Each row is a point on a landscape with many valleys, with its height.
From any point a ball takes the steepest step (drop divided by distance) to one of its 2 nearest points. It stops when none of these is lower. Distance is the straight distance between rows; heights are no part of it.
famuz: [137  70 182 162 194  99  96 104 116 162 189 126 139 103 112 166 102  83
 132 134 110 139 174 134 125 110 143 149 101 125 143 144 143]  h=5.75
Vala: [132 153  57 132 140 149 185 132 103 101  85 219  87 132  90 148  95 167
 123 123  96 118 141 152 148 153 124 143 113  86 104 123 154]  h=3.60
dib: [124  80 114  79 155 107  56  99 150 128 176 164 155 128 165  98  82 110
 146 137 125 142 113 162 128 113 181 161 124 146 179 101 110]  h=4.77
rupuf: [172 172 167 108  97 142 171 128 154 161 108 142 150 159  93  51  87  86
 140 117 148 144 121 114 155 150  95 155 122 174 124 120 151]  h=3.50
ridif: [150 161  96 194 153 117 149 127 128 109 139 123 140 152 132 112 107 180
 121 100 145 137 135 129 173 118  76 114 129  98 143  62  69]  h=2.21
zer: [135 172 147 176 135 121 166 118 148 107 106  80  92 118 148 148 181 143
 136 142 139 122 132  71 169 153 109 115 145 103 127 138 102]  h=7.90
Roga: [153 149 146 111 126 179 134 146 107  84 135 144 165 126 125  59 127 159
  82  65 167 106 136 102 135 120 122 130 125 138 123  99 141]  h=6.87
revid: [188 123  82 107  65 119 131 142  94 145 134 155 157 159 134 126 138 131
 191 129 127 167 137 114 132  57  87 124 118 118  60 103 152]  h=6.91
Goba: [132  58 205 167 158 139 103 158 146 192 120  84 123 108 105 168 146  86
 166 153  76 124 165 112 130 131 131 137 133 104 100 151  75]  h=0.36
mag: [130 110 125  98 134  73 130 121 119 144 108 209 141  89  77 130 131 135
 142 139 125 148 124  84  80 160 176 148 171 131 156 188 147]  h=3.02
peb: [110 120 121 116 103 116 150 149  94 126  65 141 154 109  76 110 133 127
  75  47 136 167 114 103 120 113 136 153 192 101 105 155 116]  h=3.49
zamum: [ 75 150 131 161 146  85 161 156  81  45 113  94  96 139  90 173 163 158
  80 123 118 107 165 137 116 172 142 130 139  94 122 132 133]  h=6.07
dizuf: [158 143  99 175 147 135 137 118 139 121 108 107 165 124 108 107 108 146
 171 112 139 141 142 160 183 137 117 125 168 133 149  92  97]  h=1.77
gasit: [142  97 111 116  92 119  92 100  80 121 163 130 145  96 115 156 129 135
 163 188 112 124 162 165  83  91 123  90  82 157 189 146 179]  h=6.34
kefu: [ 87 173 193 169 154 132 128  92 135 111 150 103 129 159 152 171 129 127
  58 120 130  63 149 103 152 168 164 131  77 106 167 145 101]  h=7.15
mados: [149  97 108  77 102 158  85 161 142 165 116 137 159 145  58  58 124  66
 175 138  95 129 156 153 128 136 109 170 126 138 165  80  79]  h=5.66
Fituk: [111 113 157 141 146 144 104 156  90 114 183 143 162 103 133 103 123 138
  57  61 169 123  93  84 132 106 130 143 107 155 143 120 134]  h=7.26
lusog: [125 190  61 172 124 104 153 131 104 132 134 164 151 189 129 170 135 138
 139 120 137  98 164 116 147 171 119  62 137 131 120 119 127]  h=2.63
donef: [132 117 135 141  99 106 156 128  91 102 108 130 110 165 151 165 177  88
 185 129 135 145 147  98 180 118 119 146 184 148  96 126 128]  h=6.28
Nom: [114  73 147 129 141  91  88 155  72  85 162  93 174  78 126 182 157  90
 175 113 115  95 167 137 110 113 124 120 129 117 155 123 128]  h=6.38
razos: [121 164  98 126 145 171  99 132 148  94  85 133 133 106  77 100 107 180
 116 136 145 119 143 199  67 134 135 152 126 131 142 105 117]  h=0.23
galo: [118 198 126 147 134 148 147 111 120  83 127 159  90 168 144 149 103  93
 113 124 176 120 139 116 154 171  72 160 112 112 124 105 120]  h=3.48
Dudi: [121  86 150 123  98  68 152 130 117 138 104  98 143 147  89 135 188 136
 147 157  76 138 174 141 131 165 167  68 209 142 126 172 123]  h=1.55
Bifi: [143  70 118 143 137 112 129 134  96 165 182 163 139 130 162 109 115 133
 109 108 118 177 104 144 157  61  93 132 127 138 151  92 130]  h=3.21
Kud: [132 178 169 140 171 108 162 146 127  82 139 189  72 145 143 141 151 152
  77  98 146 158 137 112 173 161 133 153 158  74 113 131 126]  h=8.62
vuluz: [ 88 100  92  76 125 146 116 136 115 111  93 105 133 117 193 125 147 128
 107 116 132  95  99 118 105 161 133 109 180 102  95 149 132]  h=2.43
zokob: [ 98 160  77 172 143 124 166 152 105 123  84 181 121 150 120 168 136 123
 105 118 109 110 127 130 143 183  94 109 152  98 127 122 108]  h=3.09
fego: [126 113 123 102 199 118 120 149 153 172 206 144 109  90 114  97  76 121
 112  98 160 174  80 121 132  93 157 151  93 159 129 146 146]  h=0.66
nuduv: [139 163 122 100 123 107 180 113 142 120 124 144  87 163 185 105 167 132
  91 134 173 154 154  86 124 131  67 122 143  83 103 134 151]  h=7.17
dabar: [135  77 187 156 106 163  64 146 120 149  93  84  94  99 103 139 187  54
 177 142 114  91 141 115 161 124 113 139 145 126  83 147  84]  h=1.02
vig: [138 114 132 122 199 115 113 109 151 141 180 121 107  72 133 119 105 171
  98 128 147 137  93 126 106 120 148 122  87 125 131 148 171]  h=1.97
roba: [ 76 116 174 138 144  98 172 162 116 144 118 153 114 135 119 180 172  71
 106  88 136 133  88  97 120 155  93 149 149 158 115 144 131]  h=4.98
mep: [132 152 104 137 121 129 217 139 130 104  65 152  64 157 113 139 145 168
 146 104 153 117 135  95 151 128  94 195 151 124 130 107 104]  h=7.36
Tula: [154 144 115 114 141 111 115 139 107 161 122 196 161 120  89 125 109 151
  83  64 184 176  91 102 118 100 148 182 178 112 117 158 119]  h=2.74
tov: [126 100 104  96  92 163  94 115  91 146 135 121 136  92 102  81  75 122
 105 150  98 170 124 198  83 104 121 111 114 142 144 130 189]  h=5.68
tiz: [169  68 106  56 137 116  66 142  91 136 183 114 174  77 114 100 123 146
 159 134  95 121 176 149 133 120 156  91 160  74 168 136 145]  h=6.35
rok: [ 93 114  94 123 147 156 162 116 173 162  78  85  79 131 142 111 112 153
 108 173 130 131 104 131  77 143 104 162 111 127 108 121 120]  h=6.89
diba: [133 146 121 118 134 137 138 115 146  95  65 193 120 122  76 107 138 182
 109 132 141 119 172 128  58 133 151 180 139 117 123 132 117]  h=1.04
mova: [132 172 134 114 178 100 114 100 176 137 178 110 102 111 134 129  86 170
  86 136 137 110  95 191 117 140 163 132  50 115 170 127 155]  h=2.84
Bev: [149 159 135  84 118  43  90  72 149 122 181 133 172 159 142 148  84 107
 171 169 138 125 103 174 139 127 147 110  81 153 138 126 185]  h=2.20
gisu: [116  88 169  97 114 141 100 164 120 133  92 121 138 128  76  68 195  57
 142  97 140 116 174 126 144 146 131 126 188 154 148 155  90]  h=1.92
segu: [149 156 133 132 166 117 130 152 170 109 170 192 135 129 124  84 123 165
 124 109 142 129 103 139 127 119  93  85  81 146  98  70 136]  h=4.40
fosek: [113 110 109 103 132 160 125 137 138 104  83  91 132 102 105 105  66  91
 194 118 131 143  86 171 125 137 120 198 139 147 100 102 123]  h=5.28
pab: [ 94  89 141 124 105 153 137 141 151 145  49 146  88 112 133 102 191 103
 142 113 122  87 108  97 134 123 103 103 147 144  74 148  89]  h=2.02
letos: [166  81 126  93 110 146  54 140  99 156 137 102 166 121 142 120 124  60
 131 136 102 129 162 122 126 141 123 137 145  50 110 136 119]  h=7.44
Kadi: [154 181 126 178  75 174 151 105 121 150 113 112 124 159 120 142  91 107
 156 184  81 167 121 168 151 128 119 105 120 148 121 113 143]  h=1.63
tiv: [140 142 115 145 137  83 128  82 127 108 156 107 140 134 171 190 139  98
 176 139 136 119 166 179 132  86 114 102  86 145 146 112 147]  h=5.35
zimo: [ 69 134 147 155 115  81 180 152  80  78 117 130  99 127  88 188 167 109
  72  98  99 159 108 138 119 163 121 102 134 136 107 134 139]  h=5.64
meza: [137  47 111  66 149 138 109 146 130 122 121 100 155  89 113  87 115 131
 190 135 104 115 195 133 110 148 179 136 199  93 158 137  93]  h=6.02
zet: [106 109  96 172 125 151 121 119 144 175  98  96  85 145 180 163 152 123
 136 142 118 102  85 173 159 117  97 110 142 145 128 115  98]  h=5.36
luget: [160 156 105  74  47 146 158 132 114 108 106 168 169 139  92  65  80 123
 146  97 108 136  97 101 142  83  86 120  79 141  96  96 161]  h=6.55
tulud: [183 126 169 122 126 117  95 125 155 119 153 115 174 122 166 175 134 127
 183 165 121  80 146 121 109 136 156 117 110 144 121 135 147]  h=7.57
Patin: [136 155 165 133 140 135 105 109 140 189 162  85 159 131 168 144 110 102
  68  74 161 134 104 144 164 110 175 163 122 123 179 172 113]  h=6.32
Des: [131 180 144 124  91  91 127  98 125 108 115 158  54 197 201 176 182 106
 103 136 171 141 148 111 149 121 100  90 150  97 102 140 122]  h=7.45
Fip: [157 178 112 163 115 117 209 143 116 143 117 133 115 149 105 150 137 146
 152 119 166 122 110  91 142 147  86 176 136 157 160 110 139]  h=7.56
Gef: [118 104 119 118 107 131 160 141 133 152  93 110 140 140 128 115 186 175
 146 171  88  76 166 131 100 153 155  50 172 163 133 156 140]  h=1.09
Fub: [130 116 132 119  91 119  98 103 110 102 152 123 144 116  87 137  92 119
 156 172 155 155  86 106  91 116  96 175  59 161 128 118 193]  h=5.16
fomek: [152 129  82  92 105 118 169 108 131 137 116 159 117 133 151  63 135 148
 113 144 144 156 147 106  97 104  91 115 128 115 105 116 167]  h=6.90
mig: [126 144 111 131 126 116  95  87 181 117 123 118 144 178 167 124 105 128
 133 152 151 119 110 147 134 146 107 125 124 135  83  92 112]  h=5.03
ruboz: [134 143 140 142  96 109 124  95  96  90 134 119 116 187 173 199 174  84
 169 141 113 129 172 132 174 119 186  84 175 149 105 154 148]  h=6.49
navos: [146 123 112 136 122 116 134 132 104 137 165  98 150 162 188 131 147 128
 112  98 144 134 107 154 180  89 105 124 143 141 148 102 143]  h=3.69
kez: [156 189 134 132  94 175 142 159  96  95  97 112 128 146 125 112 157 177
  73  93 149 119 126  99 150 132 125 127 156  79 101 127 140]  h=6.63
tode: [184  97 134  83 122 106  71 136 112 121 146 129 185 115 123 142 146 156
 167 154 143 121 142 123  95 112 148 182 143 114 110 145 163]  h=7.24
Rulez: [116 160 126  89  76 109 119 100  99  86 140  80 151 107 196 162 177  97
 129 133 134 103 146 103 108 111 146 107 113 105 165 158 151]  h=3.71
zifi: [106  85 169 134 126 127 144 116 129 129 117  67 105 121 151 116 134 154
  79 135  97 133 137  93 136 139 222 123 180 104 126 169 103]  h=1.62
lave: [ 92 123 116 140  72 142 160 133  68  98 118 157 123 176 151 142 179 151
  84 135 100 125 153 118 122  96 140  80 165 129 135 104 122]  h=4.47
Seb: [ 82 140 151 117  90 132 141 102 121 137 134  68 117 124 182 162 180 101
  73 122 146 123 120  86 103  97  90 159 103 124 166 149 132]  h=4.16
ruk: [130 171 100 146 144  83  90 141 134  95 187 168 132 154 109  94 113 183
  76 117 158 120 109 172 134 106  84  72  49 114 135  71 147]  h=3.70
rozir: [139 120 161 132 166 110 111 167 136 204 160  91 124 113 122 126 148  69
 109  87 151 161 123 118 145 120 151 166 157 135 149 175 115]  h=5.96
sutoz: [138  77 148 112  95 138 103 163 119 130  91 106 108 127  86  92 210  69
 204 141 105  82 194 119 169 134 119  90 161 143 115 138 102]  h=1.47
Mulil: [123 157 130 136 106 118  99  91 147 112 157  68 151 122 158 167  87  97
 148 153 122 139  88 165 117 106 109 146  69 132 159 103 137]  h=4.97
Zirir: [114 166 172 138 193 114 146 120 146 127 166 175  85 140 163 194 133 150
  81 123 128 125  88  74 148 167 161 175 125 107 134 141 126]  h=8.23
duzen: [ 81 128 124 166 171 131 142 112 150 146 139 120  86 132 167 173 148 126
  89 125 130 112 129 157 112 128 106 147  91 132 162 115  98]  h=5.04
ril: [129 118 146 126  95 140 171 157 136 138  53 125 119 130  86 102 206 164
 125 113  94 100 139 124 135 118 140  68 169 141  76 159 120]  h=1.54
gimum: [151 116  83  96 118 101  97 149 122 147 163 109 167 136 128 129  94 150
 170 149 123 144  49 147 134 113 106 129 102 153  98  96 180]  h=2.14
bigok: [151 137 146 176 157 150 160 146 110 144 129 165 115 129 126 112 102 189
  75  76 123 161 109 102 174  95 171 151 164  96 111 107  87]  h=1.83
makiz: [143 177  83 115 126 150 169 126 107  83  75 159 112 135 122 168 135 141
 164 113 120 117 154 118 130 148 150 112 148  99  62 136 163]  h=4.04
ler: [ 73 130 181 152 129 100 151  81 113  95 143  47 127 140 158 160 137 100
  50 105 136 117 129  78 167 160 159 132 138 102 147 152 118]  h=6.88
lav: [133 172  86 153  55 135 123 102  90 130 112 109 136 196 159 162 174 154
 119 141 131 139 173 110 156 103 139  63 171  99 105 130 116]  h=4.21
muna: [112 141 156 132 177  99 121 122 156  85 123 200 115  89 104 160 134 178
 123 152 142 117 141  94  65 167 183 144 135 123 144 150 120]  h=2.19
relas: [121 138  97 123 151 155 110 143 116  73 142 211 122  96 106 122 129 159
 113 113 145  93  95 131 105 139 118  92  76 147 122 105 163]  h=5.09
Zelob: [ 75 125 153 156 131 117 158 141 134 151  85 118  94 121  78 142 145 125
  65  92 122 191 108  96 115 114 131 141 171  98  89 159  64]  h=4.07
Zuz: [ 75 113 186 128 141 121 107 101 141 168 143  37 126 132 161 153 146  95
  57  81 147 104 104 108 161 125 177 138 132 116 134 189  97]  h=6.61
koz: [156 189 140 168  85 112 189 149 113 120  86  96 142 156  96 144 180 148
 152 108 150 116 141  77 180 159 120 135 184 138 142 138 110]  h=7.73
dozi: [114  77  95 111 146 160 115  94 139 129 106  69 117 113 168 117  78 147
 107 145 121  82 135 196  82 151 143  81 141 106 136 138 142]  h=1.30
fofof: [113 119 151 137  98  66 140 131 114 123 102 139 161 120  91 149 161 135
 109 141  78 162 136 106  87 166 161 107 178 122 139 166 107]  h=2.12
Putu: [ 96 150  99 135 123 166 167 142 152 125  65 123  79 151  94 107 117 162
 107 134 159 121 123 126  97 143  86 208  89 126 122 105 110]  h=7.11
tofoz: [103  50 114 120 118 137  79 143 109 166 104 136 160 152 136 131 170 101
 112 143 120 107 157 183  84 109 131 141 150 148 141 133 120]  h=5.02
nibo: [137 129 116 154  89 161 167 107  86  68  99 144 126 122 138 175 125  87
 196 110 129 146 150  97 158  96 110 159 133 131  97  96 126]  h=6.04
Bosal: [122 139  90 161 131 120 147 109  87  75 156 159 108 116 156 168 128  94
 169 120 146 149 149 128 130  88  91  95 103 139 114  93 151]  h=5.71
veb: [131 146  92 182 153  92 116 117  92 106 171 153 153 136 112 149 117 164
  94  81 183 123 104 117 157 106  74 113  89 129 147  84 131]  h=2.90
sutat: [163  90 142 162 173  95 140 146 118 175 185 172 136 122 137 114 138 175
  99  87 124 175 121 133 157  67 171 133 163 139 149 121 111]  h=2.55
Vit: [103  89 120 126 139  85 130 119  84 149 149 200 148 110  87 113 131 122
  82 117 155 134 131  85  94 144 126 111 137 146 167 164 168]  h=3.93
fitu: [141 188  51 126  91 161 125 110  73  85 120 156 168 141 130 175  83 142
 163 125 132 107 115  99 123 168 140 120 130 105  91 111 153]  h=4.43
domi: [111 117 213 145 148 118 114  75 147 132 176 136 157 114 172 179 111 125
  99 139 101 102 134  82 118 126 183 120  92 114 153 148  98]  h=7.49
Bap: [147 163 149  89  89 104 136 134 169 164 126 154 150 155  91  65  76 136
 144 162 121 170  68 111 121 135 118 161 110 151 119 119 167]  h=3.99
Nuka: [135 143 178 149 165 135 109 108 171 151 160 149 137 133 161 154 106 127
 110 133 142 136 107  81 132 134 168 168 143 131 119 147  96]  h=7.85
voma: [148 186 146 125 119 143 182 104 156 117  92 147  83 178 116 104 101  74
 133 112 188 145 126 117 164 166  60 152 116 155  92 125 132]  h=3.94
gatir: [136 183 119 137 190 127 119 137 209 120 134  98  60 144 145  70 138 166
  90 130 168 140 141 167 145 147 114 158 109  98 127 109  87]  h=8.68
san: [183 190 141 155 109 163 146 136  99 132 149 194  94 123 118 149 106 178
  96 125 120 179  86 138 147  87  98 123  89  99 135 107 162]  h=2.57
kife: [135 113 110  92 110 154  90  95 138 115 151 124 166 140 185 106 115 113
 152 137 110 114 129 149 155 131 152 128 150 143 186 102  98]  h=5.14
norag: [119 136 129 145  88 157 130 113 112 111 144  67 124 112 157 172 124 138
 123 171 134 131 111 114  76 100  97 167  71 135 149 126 157]  h=4.58
Rin: [ 57  69 152 142 129 161 119 137 119 115  87  70  99  83 126 127 154  72
 145  99 103  95 110 113 145 169 152 107 173 139 158 168  62]  h=5.80
vut: [110 100 115 115 146 161 140 144 199 216 130  94 103 105 146 114 104 133
 145 174 118 156 115 103  65 117 142 149 111 132 119 158  86]  h=6.62
Zaku: [120 129 175 136 171 119 162 127 169 114 103  89  68  92 155 157 166 112
 175 141 122 100 136 121 148 189 138  87 166 135 123 166 133]  h=8.10
Zuvo: [106 152 116 106 106  65 107 123 146 121 137 104 137 162 126 139  57 141
 179 190 100 124  77 165 111 133 139  84 103 147  85  95 196]  h=1.29
vuk: [ 94 118 191 166 151 146 130 160 149 183 127 122  91 144 131 159 171  83
  94  90 153 145 100 126 133 109 117 167 144 180 140 151  97]  h=5.54
Rado: [ 57 128 137 187 165 156 146 147 133 127 119 122  76 120 115 156 140 140
  51  97 110 146 129 111 123 117 128 136 121  95 132 118  64]  h=4.59
Vekug: [142  42 139  81 156  95  65 155  94 118 172 115 134  78 111 146 151 117
 153 131 126 127 148 122  89  88 152 183 119  97 152 126 139]  h=6.84
Sune: [141 139 140 135 116 155 159 141 147 171 127 173 160 106  95  52 109  96
 136 104 119 140 138 111 114 148 114 111 103 163 151 132 119]  h=3.04
nerip: [101 218  85 127 122 110 120 135 136  57 131 148 106 168 117 112  74 128
 141 149 143 121 120 148 140 178  97 124  90 114 106  76 137]  h=2.91
sak: [110 114 140  97 176 123  83 115 199 141 178 104 123 122 154  89  54  89
 143 138 144 151 119 142 127 113 183 160 112 151 127 124  71]  h=4.20
nim: [166 136 108 120 162 133  92 143 146 174 147 156 155 108 115  95  89 132
 122  94 155 183  82 144 123 110 133 169 147 127 114 143 135]  h=1.91
sar: [144 101 124  94 140  51 100  78 150 146 178 162 169 141 131 117 118 162
 146 172 140  91 127 150  98 137 157 129  92 168 179 137 167]  h=3.03
Leg: [ 86  85 119 139 108 132 122 156  87  97 103  80 155 105 129 174 167  75
 178 114 102  98 140 129 144 140 120 105 167 138 146 134  85]  h=6.05
zoseg: [132 159  93 120 132 165 137 130 124  92  87 103 154 131 112 167  67 113
 171 133 143 102  90 148 105 174 112 150 122 143  65 127 168]  h=4.86
Puvi: [137 133 159  87 171  69 109  68 207 158 168  92 144 126 171 116  89 126
 124 134 155 122 123 158 122 112 175 168  72 125 145 143 123]  h=3.55
dil: [140 105 139 110 173 139 147 153 173 135 156 174  94  73  82  86  78 167
 157 116 121 149  70 122 127  82 169 159  71 178 112 123 153]  h=0.35
Viv: [140 103 118 119  87 148  53 108  94 125 160 120 203 101 130  99  92  95
 133 147 112 132 162 123 100  98 117 131  96 104 153 115 123]  h=7.69
peguv: [117  86 166 147 166  95 108 108 108 142 179 173 146  96 102 142 118 105
  94 118 156 151 133  84 104 101  84 137  86 145 114 146 173]  h=4.92
Pelol: [124 116 147 115 128 157 166 153 105 133 103 165 159 100  76  49 144  87
 114  60 141 132 179 107 131 125 122 126 150 156 163 152 128]  h=2.51
Zod: [115 188 150 145 165  86 148 121 140  87 147 164  82 164 167 132 155 109
  65 110 148 114 184 109 184 175 109 105 132  58 145 136 106]  h=8.87
kod: [120 135  97 138 134 138 143 104 103 134 134  93 122 130 171 199  97 148
 105 160  96  72 127 182 109 145 141  74  92 106 130 135 169]  h=0.76
Mukog: [137 107 136 111 151 156  93 183 175 195 151 151 118 130  88  97  94  52
 181 136 115 152 136 143 126 114 157 185 108 162 150 107  58]  h=6.01
rof: [134  99 138 130 150 139  77  97 210 160 123 120 110 154 162  63 111 125
 147 146 143 128 114 154 158 136 149 118 145 152 103 111  62]  h=4.67
lobu: [134 106 172 127 132 143 122 158 132 173 143 131 168 112 142 100 150  83
 139 130  99 102 151  98 121 146 135 102 128 158 168 143 116]  h=3.53
sodal: [119  68 221 142 126  94 114 148 129  99 142  35 115 114 119 131 183 132
 110 112  89 142 134 132 153 128 194 106 152 126 118 159  85]  h=1.01
losuf: [ 84 129 146 149 154 119 147 177 150 158 141 149 139 109 138 119 172 131
 100  83 128 114 113  68 107 135 124 107 131 153 163 132  71]  h=4.15
kas: [135 109 136 169 150 149 173 119 107 137 127 109 125 127 135 103 124 159
 102 136 102 135 142 103 153 131 160 126 155 129 132 123 142]  h=1.23
fusik: [148  80 113 120 108 142 162 140 114 155 122 133 164 148 109 111 124 156
 177 184  76  96 166 135 122 138 143 115 142 171 122 116 144]  h=0.62
maf: [155 178 107  71  75 125 179 125 137  73 102 184 107 179 134  91  89 137
 165  91 155 138 111 116 143  95  91 130  97 146  73  74 144]  h=6.85
pap: [152 110 104  81  94 161 109 141 134 130 141 159 183 142 122  60 122 133
 174 131  99 141 142 156 160 105 112 128 159 146 143  75 102]  h=5.39
tele: [126 175 132 136 159 152  98 145 186  95  81 114  51 137 119  99 187 159
 121 143 180  86 150 138 138 163 111 154 137  95 105 144  81]  h=8.49
kuv: [121  99 104 138 114 146  81  93  91 124 143 137 123  79  70 141  82 139
 117 177 122 152 101 181  92 121 127  77  73 144 182 140 190]  h=6.00
fazo: [140 171  89 156  86 137 151 110  79 127 154  94 134 177 176 138 134 126
  99 111 132 140 167 137 164  94 117  59 125 121 136 126 166]  h=4.00
Danu: [144  70 123  78 162 176 117 151 145 108  96 114 126  60 105  88 103 104
 209 107 126 132 160 161 106 124 155 186 151 135 128 128 101]  h=5.67
saf: [191 171 137 153  88 160 135 117 100 151 155 152 130 122 130 153 101 127
 135 163  93 178  98 137 152 120 120 116 106 121 131 139 193]  h=2.03
met: [143 159  62 151 139 111 153 110 139 136 130 143 156 171 107 111 117 175
 149 143 127 133 157 185 148 138 100  89 165 158 129  92 134]  h=2.17
muze: [166 106  95  83  88 134 134 125 111 111  96 166 158  63  68  87 112 113
 161  94 120 156 130 107 121  71  82 133  68 129 116 126 174]  h=6.20
vule: [126 112  84 120 133 149 119 172 195 220 127 120 127  99 105  94  96 101
 177 133  97 182 100 133  93  97 142 148 120 145 135 132  53]  h=6.33
Diz: [111 136 134 158 144 139 113 162 153 170 167 141 139 100 134 142 149 167
 103  94 141 146  98 104  95  71 127 140 102 138 175 112  72]  h=3.88
Bisi: [ 88  89 114 150 131 189 129 134 140 173  92  91 104 102 156 152 135  77
 155 137 103  92  85 113 151 172  97 122 143 141 143 150  80]  h=5.56
ribi: [110 104 110 127 118 141  98 133 143 179 110 105 149 151 112 106 100 108
 114 155 122 155 111 201  79 111 105 144 125 160 133 117 121]  h=5.34
ruza: [151  70 172 127 162 147 146 145 124 163 166 178 138 111  71  93  96 145
 119 119 119 116 102  96 131 114 163 146  74 178 114 143 176]  h=1.67
moman: [ 99 106 132 107  90 124 121  79 118  89  86  59 104 115 177 116 151 116
 123 154 140 109 145  82 137 164 135  94 179  88 113 177 123]  h=2.92
Puru: [111 161 142 134 152 111 135 138 161  73  94  78  70 128 130 130 210 154
 134 146 143  60 180 152 135 181 149  94 144 124 153 154 111]  h=8.30
nipu: [ 80  96 127 107 148 153 107 133 141 135  86  74 103  98 164 170 121 142
  79 116 111  73 102 163  98 182 166  78 166  78 128 179 109]  h=1.84
Fibu: [112 182 163 123 183 111 137 116 180 113 154 113  64 129 177 106 158 138
  56 113 156 130 174 113 137 140 118 125  96  57 138 155 108]  h=8.92
revi: [156 109 153 100  85 140  92 137 155 152 159  73 155 163 158 148 105 123
 197 197  86  76 135 167 107 130 148 101  87 158 135 115 129]  h=7.76
borof: [156  94 126 112 127 145 105 122 127 121 133 201 135  70  91 118 106 127
 161 133 111 151  93 136 101 108 109 105  74 134 101 118 171]  h=5.73
fekas: [140 133  82 120 136 125 147 146 147 163 147 100 142 113 144 106  93 182
 151 141 110 144  47 120 143 145 121 153 125 134 149 102 143]  h=2.75
Bizul: [153 148 137 175 117 160 113  79 107  97 108  82 120 154 170 187 115 126
 150 169 119 112 157 152 159 137 168 101 156 123  91 138 142]  h=6.67
dom: [193 110 118  91 106 121 102 147 104 161 135 145 155 122 109 105 144  85
 163 132 112 176 160 123 135  87  85 156 124  78 107 120 153]  h=7.18
Lireg: [154 110 110 117  87 110 180 132 103 128  92 161 141 120 109 117 137 145
 126  83 143 149 145  81 119  59  65 143 122 105  87 127 155]  h=6.60
beso: [132 123 132  81  96 110 147 135  79 100 129  72 143 111 165 135 161  91
 150 137 108 128 143  84 145 153 148 115 177 105 150 173 168]  h=3.32
Rav: [133 184  93 155 142 148 149 153  85  75 121 112 124 137 104 126 131 190
  84 124 145 100 162 129 156 173 127 156 127  74 135 138 145]  h=6.39
patem: [158  83 164 155 157  93  82 100 133 130 158 125 161 112  99 137  96 100
 163 175 117 139 182 174  99 111  99 108  97 140 108 120 160]  h=6.23
dibe: [112 116  93  92 132 188  90 128 113  81 100 104 145 114 145 143 123 157
 120 127 124  87 135 217  96 133 143 103 150 145 124 110 140]  h=0.92
getet: [124 171 116 116  92 107 124 116 135 103 142 180 119 156  88 111  94 165
 116 163 170 147  75 120 106 125 101 152  78 158 120  97 184]  h=4.65
Zat: [107  86 130 125  73 137 122 128  86 140  85 159 139 182 127 146 194 128
 108 143 107 134 173 164 121  90 139  93 205 156 103 138 128]  h=4.71
fut: [123 153  66 178 113 166 152 109  82 134 124 112 127 118 134 143  64 144
 110 163  72 143 107 161 129 133 111  82 113 101 139 103 145]  h=1.26
Ketug: [ 79 195 128 125 133  78 128 143 171 108 127 141  89 150 111 119  64 157
 142 190  96 121  71 136 124 165 118 114  81 110  90  76 163]  h=2.18
Kanod: [123  90 129 104 124 178 128 137 173 127  64 122 117 128 135 126 140  96
 198 149 127  71 108 139 102 140 104 136 116 177  59 124 120]  h=2.54
Taleb: [155 156 107 135 136 135 146 156 165 161 152 144 110 140 149 120 151 218
 103 135 125 129  89 128 121 123 149 146 134 142 176 112  99]  h=3.27

Call two points neighbours if one is among the 2 nearest of the other. Go from one point of each pair to the other, from neighbour to neighbour, staying as low as possible. Name the highest point that can't be avoided.
Zuvo and razos -> getet
Zuvo and Goba -> voma
fusik and kod -> mag
razos and dil -> dib
razos and kod -> dozi

For each start below, name the point where the ball stops.
tiz -> dizuf
getet -> Goba
Zirir -> roba
luget -> dizuf
tov -> kas
